A landscape with many peaks, sampled at points; each row gives a point and its height.
A climber steps from a point to the highest of its 2 nearest points, and stops where none of them is higher. Distance is the straight distance between rows; heights are no part of it.
sata (h 3.33): [167 133  85 140 151 157 149 105 100 181 125 151 167  94  97 168 113  92
 139 159 153 126 114]
litez (h 1.32): [139  93 157 141 120 143 192 192 131  90 139 113 130  94 117 114 142 158
 104 182  89 173 184]
gir (h 1.41): [133 100 153  92 129  72 147 144 162  72 165 160  77 153 100  66 135 209
 106 108 130 166 167]
lum (h 2.33): [158 126 109 168 105 108 130 105 121 122 121 156 108 101 170 147 168 125
 148 179  92 101 126]
koz (h 2.80): [101 108 139 121 146 128 118 101 195 144 107 145 113 159 175 108 115 112
 143  91 109  88 130]
sasa (h 1.21): [141 110 182  86 114 121 145 127 191  72 163 158 121 162 103  83 126 192
  81 115 119 138 153]
Goda (h 1.45): [ 92 114 150 137 127 124 189 199 137  74 163 117 132 121 123 121 145 144
 128 131  72 175 176]
zazu (h 1.86): [102 134 175 129 150 101 123 155 161 106 111  66  87 208 151  86 123 151
 139  89 118 116 134]
gubud (h 1.71): [117 109 130 114 146 122 184 142 166 113 180 157 109  95  91 107 151 148
 111 134  51 158 156]
dut (h 6.94): [106 130  94 141 117  93 129  76 119 137 160 148 126 100 165 190 102 106
 151 158 137 109 114]
Moma (h 1.67): [114 186  98 168 132 133  73 138 107 156 147  84 133 142 133 124 138 134
 139 121 149 171 136]
suv (h 4.00): [154 134 144 129 106 125 151 129 139 140 118 183 123 104 141 167 154 143
 148  84 166 104  88]
Vid (h 3.36): [155 181 125  99  83  92 111 112  65  96 125  88 154  90  62 103 162 135
  96 154 153 145 112]
dumom (h 1.03): [146  79 175  93 104 179 144 142 160  68 144 173 101 156 113 105 148 171
  77 109 120 147 149]
dev (h 5.12): [146 179  94 139 133 148 107 122  89 214 156 184 118  93 142 151 144 143
 143 153 154 179 135]
Zozo (h 3.13): [139 174 108 130 108 107 111  74  88 122 163  94 149 114  76 137 142 119
 108 142 135 123  99]
zorip (h 4.08): [123 122 128 157 150 155 114 129 149 181 120 128 122 154 154 118 142  97
 135 120 157 155 116]
mup (h 7.42): [108 125 144  98 140 152 110 121 172 143 111 158  83 155 165 149 120 114
 139  45 176 123 119]
Zeleb (h 1.31): [115 194 118  99 116  67 103 130  80 128 189  94 138 146 112 111 126 131
 119 174 174 169 116]
lozu (h 5.85): [142 166  86 150 162 151  88 108 104 195 128 190 155  99 152 149 130  96
 158 178 152 157 145]
bonen (h 1.22): [152 123 149 152  82 116 128 173  88  81  93  74 150 118 128  90 146 142
 113 199 127 139 156]
roz (h 1.50): [117  89 131  90 155 132 100  98 161 172 124 200 108 136 154 125 115  54
 148 115 161 143 135]
Popu (h 2.96): [168 117 114 140 114 100 162 126 115 155 132 132 103  99 110 113 153 144
 133 144 127 129  99]
Dez (h 1.97): [116 123 157 118 133 142 167 113 184  91 160 143 160 113  93 108 141 158
 109 121  46 111 138]
dof (h 3.53): [ 95  98 172 129 181 161  95 103 184 128  59 146 124 163 191 144 117  93
 158  99  90  87 125]
gemef (h 3.84): [182 122 130 152 114 140 176 148  86 131 134 109 122  92 134 150 113 130
 124 207 147 127 130]
noku (h 1.90): [152 112 182 122 111 143 137 125 158 125 121 109 137 155 121  94 150 151
 106 123 151 135 104]
divu (h 3.60): [ 73 109 120  92 136  86 152 140 178 119 179 122 100 150 117 130  77 150
 132  79  96 101 154]
bafa (h 2.01): [162 146  92 189 123 148 127 130 105 134 104 143 145 103 162 169 151 112
 149 159 140 115 128]
bofe (h 1.48): [ 97 194 100 133 122  80 100 115 114 149 173 102 119 148 140 110 129 145
 150 120 169 159 119]
Funi (h 5.71): [136 189 133 138  84 131  88 164  61  55  91  75 167 118 125 120 147 104
  85 150 160 133 143]
gotas (h 0.58): [145 190 176 137 106 166 108 140 121 111 110 105 169 141 142 144 156 164
 126 105 174 128  94]
pok (h 6.84): [111 169  81 179 142 157  57 101 103 150 114 177 150  94 186 174 130  93
 156 148 134 140 137]
Zot (h 1.35): [123 119 164 148 106 102 134 188 117  84 102  78 140 156 140  80 154 148
 130 145 111 139 130]
med (h 1.55): [120 116 147 163 147 112 126 177 141 125  90  61 106 171 145  87 150 136
 143 115  88 124 136]
Niki (h 2.78): [114  95 121  94 130 127 155  98 200 125 136 210 116 113 126 119 122 147
 121  76  74  94 149]
sada (h 1.88): [138 184  79 197 114 128  80 116  76 111 149 106 124 107 132 153 151 102
 117 153 148 134 161]
mizu (h 0.96): [137 173 132 121  96  88 111  94 168 122 141 154 128 132 151 126 127 168
 140 112 166  92 102]
zoleg (h 3.26): [108  77 135 123 149 175 143 164 156 104 135 125  91 160 111 131 129 133
 106  73  80 138 159]
vef (h 3.06): [ 75 172  96 126 144 119  95  37 136 152  77 110 115 112 183 128  77 103
 175  81 101  95 112]
pamo (h 1.96): [148 100 143 122 131  74 163 129 156 139 146 184  47 101 172 118 141 164
 140 160 110 127 136]
riz (h 2.84): [141  84 163 111 117 170 164 114 141 131 134 109 170 115  80 139 107 135
  96 141 116 121 106]
lup (h 1.84): [147  71 142  96 173 131 125 107 141 171 157 200  91 129 145 144 115  73
 124 165 149 146 129]
bebig (h 2.18): [150 125 179 113 111 107 150  99 143 122 162 121 132 143 119 112 127 156
 108 174 143 126 107]
pup (h 1.65): [152  74 141  97 136  92 156 128 150 107 156 191  35 128 129  88 153 186
 115 121 125 155 142]
sep (h 4.15): [ 82 147 128 112 123  51 143 158 154 102 139  95 112 162 147 115  82 150
 154  95 107  81 139]
teko (h 4.12): [117 150 103 173 169 183 108 107 110 143 104  77 170 144 127 159 103  98
 130 144 136 120 108]
sarez (h 4.51): [166  71 127 124 160 199 157 144 134 147  91 169 155 120  92 142 113  83
 113 106 139 105 131]
vop (h 2.39): [154  49 100 103 138 163 171 166 121 114 161 178  66 129  91 133 137 133
 108 102 103 174 158]
vifa (h 5.88): [124 204 129 151 154 152  88 133  90 127  80  51 125 156 117 135 156 139
 156  98 116 127 127]
Kapon (h 5.78): [116 119 129 144 106  90 146 133 130 130 158 127 117 123 170 171 119 137
 150 129 136 106 118]
gaz (h 1.18): [112 129 110 101 161 150  82 114 151 208 110 186 121 118 135 104 136  57
 164  80 157 159 140]
sepa (h 1.49): [102 196  79 177 137 165  23 117  87 159 145 119 122 126 137 135 130 133
 129 116 107 151 157]
kero (h 1.78): [170 191  85 193 125 168 104 116  71 127 128 148 132  84 140 152 143 128
 118 186 160 141 158]
bisin (h 5.22): [146  53 140  91 152 173 117 144 153 128  94 210 144 127 113 146 136  83
 127  94 116 102 140]
mitu (h 2.77): [132  48  90 101 143 177 129 153 147 117 137 184  80 160 122 118 142  96
 116  89  90 149 156]
lilup (h 2.88): [144 132  94 145 132 151 127  67 108 160 136 105 174 109  79 151 125 103
 117 167 125 123  89]
Zeti (h 2.28): [130 109 116 132  95  74 164 124 164 127 137 176  99 102 162 120 145 162
 155 131  81 106 142]
Vuve (h 3.73): [169 115 127 119  87 127 174 175  66 104  81  97 153  66  79 104 132 164
 124 154 147 122 136]
Lud (h 3.98): [ 81 154 120 127 124  89 115  75 174 135 112 112 115 136 191 152  62 126
 163  94 133  86 127]
levet (h 1.44): [142  73 118 126 151 158 169 136 151 147 136 167 130 114  92 111 149 111
 106 128  62 144 155]
rom (h 4.03): [160  94 121 156 105 158 179 157 113 126  95  94 150  99  77  85 133 152
 120 138 121 122 147]
ladim (h 5.87): [114 146 133 121 132 130 121 145 149 156 137 147  86 150 137 125 154 151
 143  52 194 161 108]
belir (h 2.29): [145  83 149 136 163 151 131  94 150 173 145 146 145 148 128 131 108  82
 107 185 138 138 122]
rogik (h 5.30): [143 165 144 162  90 125  85 121  98  59 121  86 154 136 147 121 161 118
 105 163 131 100 119]
Ruk (h 4.74): [148 102 136 143 124 162 159 168 129 145 113 158 108 131 132 161 141 117
 138  74 170 130 121]
Vuda (h 0.43): [145 150 164 144 110 158 141 196 103 124 107 108 135 133 134 132 152 154
 134 104 205 160 118]
Beru (h 1.00): [137 142 117 116 109  72 149 176  48 124 135  79 131 106 106 106 127 125
 123 185 178 180 131]
sumez (h 2.62): [156 107 106 146 100  76 164 139 107 119 145 136 103  86 134 129 151 147
 144 172  74 112 127]
Sorap (h 4.94): [104 156 136 153 156 147 104 124 140 148 107  86 129 156 166 158 126 118
 155 112 134 114 109]
fumi (h 3.39): [143 104 144 105 116 119 147  96 168 137 119 211 128 105 147 146 139 133
 141  83 122  84 108]
lubi (h 1.14): [128 129 124 111 117  64 155 133  92 144 174  81 123 132  91 101 121 133
 123 167 146 163 112]
fara (h 2.10): [ 97 174  67 173 128 118  74  75  99 116 143  97 127 119 132 159 140  85
 133 126 117 119 121]
Fatok (h 4.83): [124 122 134 151  94 111 124 129 106  66 135  92 158 119 131 146 136 133
 124 153  86  80 123]
fama (h 1.13): [138 185 102 112  92  44 107  82 134  98 149 127 131 131 111  99 131 162
 136 119 141  85 119]
guvem (h 5.76): [102  87 126  70 161 166  81 116 165 127  87 173  84 172 162 145 108  76
 144  47 141 110 129]
vuk (h 4.60): [106 144 159  97 102  76 145 163  97  86 152  88 158 156 135 125 108 131
 108 157 133 114 117]
fure (h 1.66): [129 138 155 103 112  92 128 139 136 124 138  87 137 154  99  82 141 166
 125  98 154 129 101]
vigit (h 3.87): [144  60 125 142 156 205 152 167 134 131  86 129 118 144  95 124 119 102
 108  85 112 118 152]
falaz (h 0.89): [ 90 168 102 128 143 146  67 104 141 208 124 168 127 111 182 118 120  97
 167  98 136 172 139]
Zuf (h 2.50): [164  90 171 107 115 146 167 106 146 138 148 126 132 112  94 117 130 154
  82 181  97 143 120]
voz (h 3.54): [160 139 141 106  80  88 150 149  80  97 111 112 150  94  85 104 159 162
 118 145 138 128 106]
fup (h 0.78): [150 154 167  91 118  40 136 148 105 103 135 135 110 141 141  83 141 184
 130 165 183 152 106]
nabi (h 3.45): [148 120 113 133 133 131 133  97 141 178 127 154 125 128 126 107 164 116
 139 119 143 137 101]
tomak (h 4.63): [100  72 139 107 182 183  86 136 150 145 109 144  90 187 166 164  98  54
 137  94 152 133 133]
pusa (h 2.02): [131  70 128 109 124 138 186 163 134 131 170 173  86 118 116 176 110 120
 124  98 114 134 137]
Fozi (h 1.27): [120 146 104  99  95  33 135 120 106  98 145 114 139 138  86  76 140 160
 130 113 103  94 109]
miten (h 0.90): [126 164 144  92 107  54 122 173  51  94 115 113 147 134 135  93 147 145
 105 163 175 172 112]
Boki (h 2.30): [111  97 127 117 128 121 153  90 170 122 155 160 156 116 123 132 112 137
 126 119  64  91 119]
fuga (h 3.15): [104 112 116  88 136 106 139 137 203  90 157 134  78 172 110 100  75 169
 110  65 114 120 181]
didu (h 4.40): [113  79 144 119 170 158  92 113 168 148  75 188 153 127 139 152 116  71
 156 103 103  89 107]
luzek (h 0.74): [145 185 143 139 109 152  99  88 135 128 125 155 166 133 139 142 157 156
 133 114 157 107  82]
Kubam (h 2.49): [ 80 175  71 157 135 129  65  53 121 132  81 119 122 103 166 149 128  86
 161 101  95 101 114]
guz (h 4.99): [100 176 121 112 115  74 110 125  99 100 140  76 141 156 128 128 120 120
 133 121 131  97 102]
tibe (h 5.21): [123 192 105 139 125 149  77  98  80 168 187 151 136 108 124 176 111 154
 124 154 147 163 118]
dudo (h 5.38): [109 204 105 124 127 106  84 135  68  96 115  57 125 142 105 134 143 106
 123 101 124 117 122]
gug (h 1.47): [169  73 143 138 125 186 200 167 131 125 112 137 115  84 105 115 114 149
  95 181 113 151 176]
ged (h 1.12): [134  83 126 149 152 159 135 115 164 145 105 125 158 139 107  85 150 112
 109 121  60 108 119]
zadaf (h 3.52): [170 142 100 157 108 162 158 113  78 121 109  89 158  83  93 139 109 136
 111 201 166 119 143]
kuneb (h 1.70): [167  69 162 118 118 162 202 171 113 129 147 138 106 102  98 164 111 140
 101 141 139 146 145]
vife (h 4.82): [ 72 129 116 133 115  80 133 122 155 109 140 102 120 132 181 169  76 129
 167 109  91  74 124]
Zom (h 4.42): [118  86 149 126 116 155 161 184 136 111 107  62 150 118  74  86 129 150
  97 122  87 154 164]
dule (h 3.78): [130  71 142 128 167 204 129 168 149 125  81 154  99 169 152 168 123  90
 128  75 124 111 141]
Nur (h 0.64): [ 91 183  94 143 127 123  74  72 138 183 164 158 125 130 183 121 125 123
 148 144 137 152 124]
Mitip (h 2.81): [ 95  91 122 139 186 146 118 102 145 174 130 138 157 145 145 166  88  57
 138 154 132 131 104]
memad (h 5.86): [120 173  81 132 122 130 103  86  97 161 165 160 131  80 145 207 119 118
 144 141 144 138 103]
gilas (h 5.44): [105 171 127 118 109 130 106 191  58  85  56  39 161 131 113  95 127 115
 104 144 156 134 139]
zuve (h 4.81): [ 96 108 173 119 133 146 147 188 111 103  94  18 153 153 103 102 110 131
 116 119  76 134 143]
Guna (h 5.31): [127 158 144 127 128 141 124 174  98 114  78  31 146 155 100 108 137 134
 138 105 128 131 117]
vageb (h 3.40): [ 91 141 120 151 204 185  75 103 134 174 114 131 183 148 142 163  93  77
 137 153 145 147 100]
boka (h 3.22): [150  92 130 128 103 180 158 107 115 130 108  77 187  91  81 140  92 126
  95 192 141 115 124]
sebuz (h 3.85): [161  97 119 123 156 161 145 124 132 181 112 191 148  98 113 166 125  73
 144 127 162 122 116]
banaf (h 0.39): [108 176 110 131 136 120  80  35 158 145 148 162 154 128 154 149 106 124
 136 162 148 115  97]
nom (h 1.46): [122 116 136  79 130  56 158 145 149  98 146 124 124 144  76  75 118 179
 127  78 122 117 124]
Sele (h 4.24): [136 116 154 129  99 120 161 176  96 120 140  85 152 121 121 153 107 136
 120 160 150 136 125]
Belof (h 2.24): [103 136 149 140 151 103 104 111 194 109 121  90 124 187 162 103 104 149
 135 121  93  85 144]

For each start below, name the point where the climber stops.
Fozi: vifa
Zozo: vifa
boka: vifa

Call two points neighbours if one is among the 2 nearest of the other. Go from one point of each pair to the other, from neighbour to neighbour, staying as high as possible. Name the lowest point that can't be avoided.
pok / Sorap: bafa
mup / Funi: lilup
Funi / vifa: Guna
mup / bisin: dule
dut / pok: dev
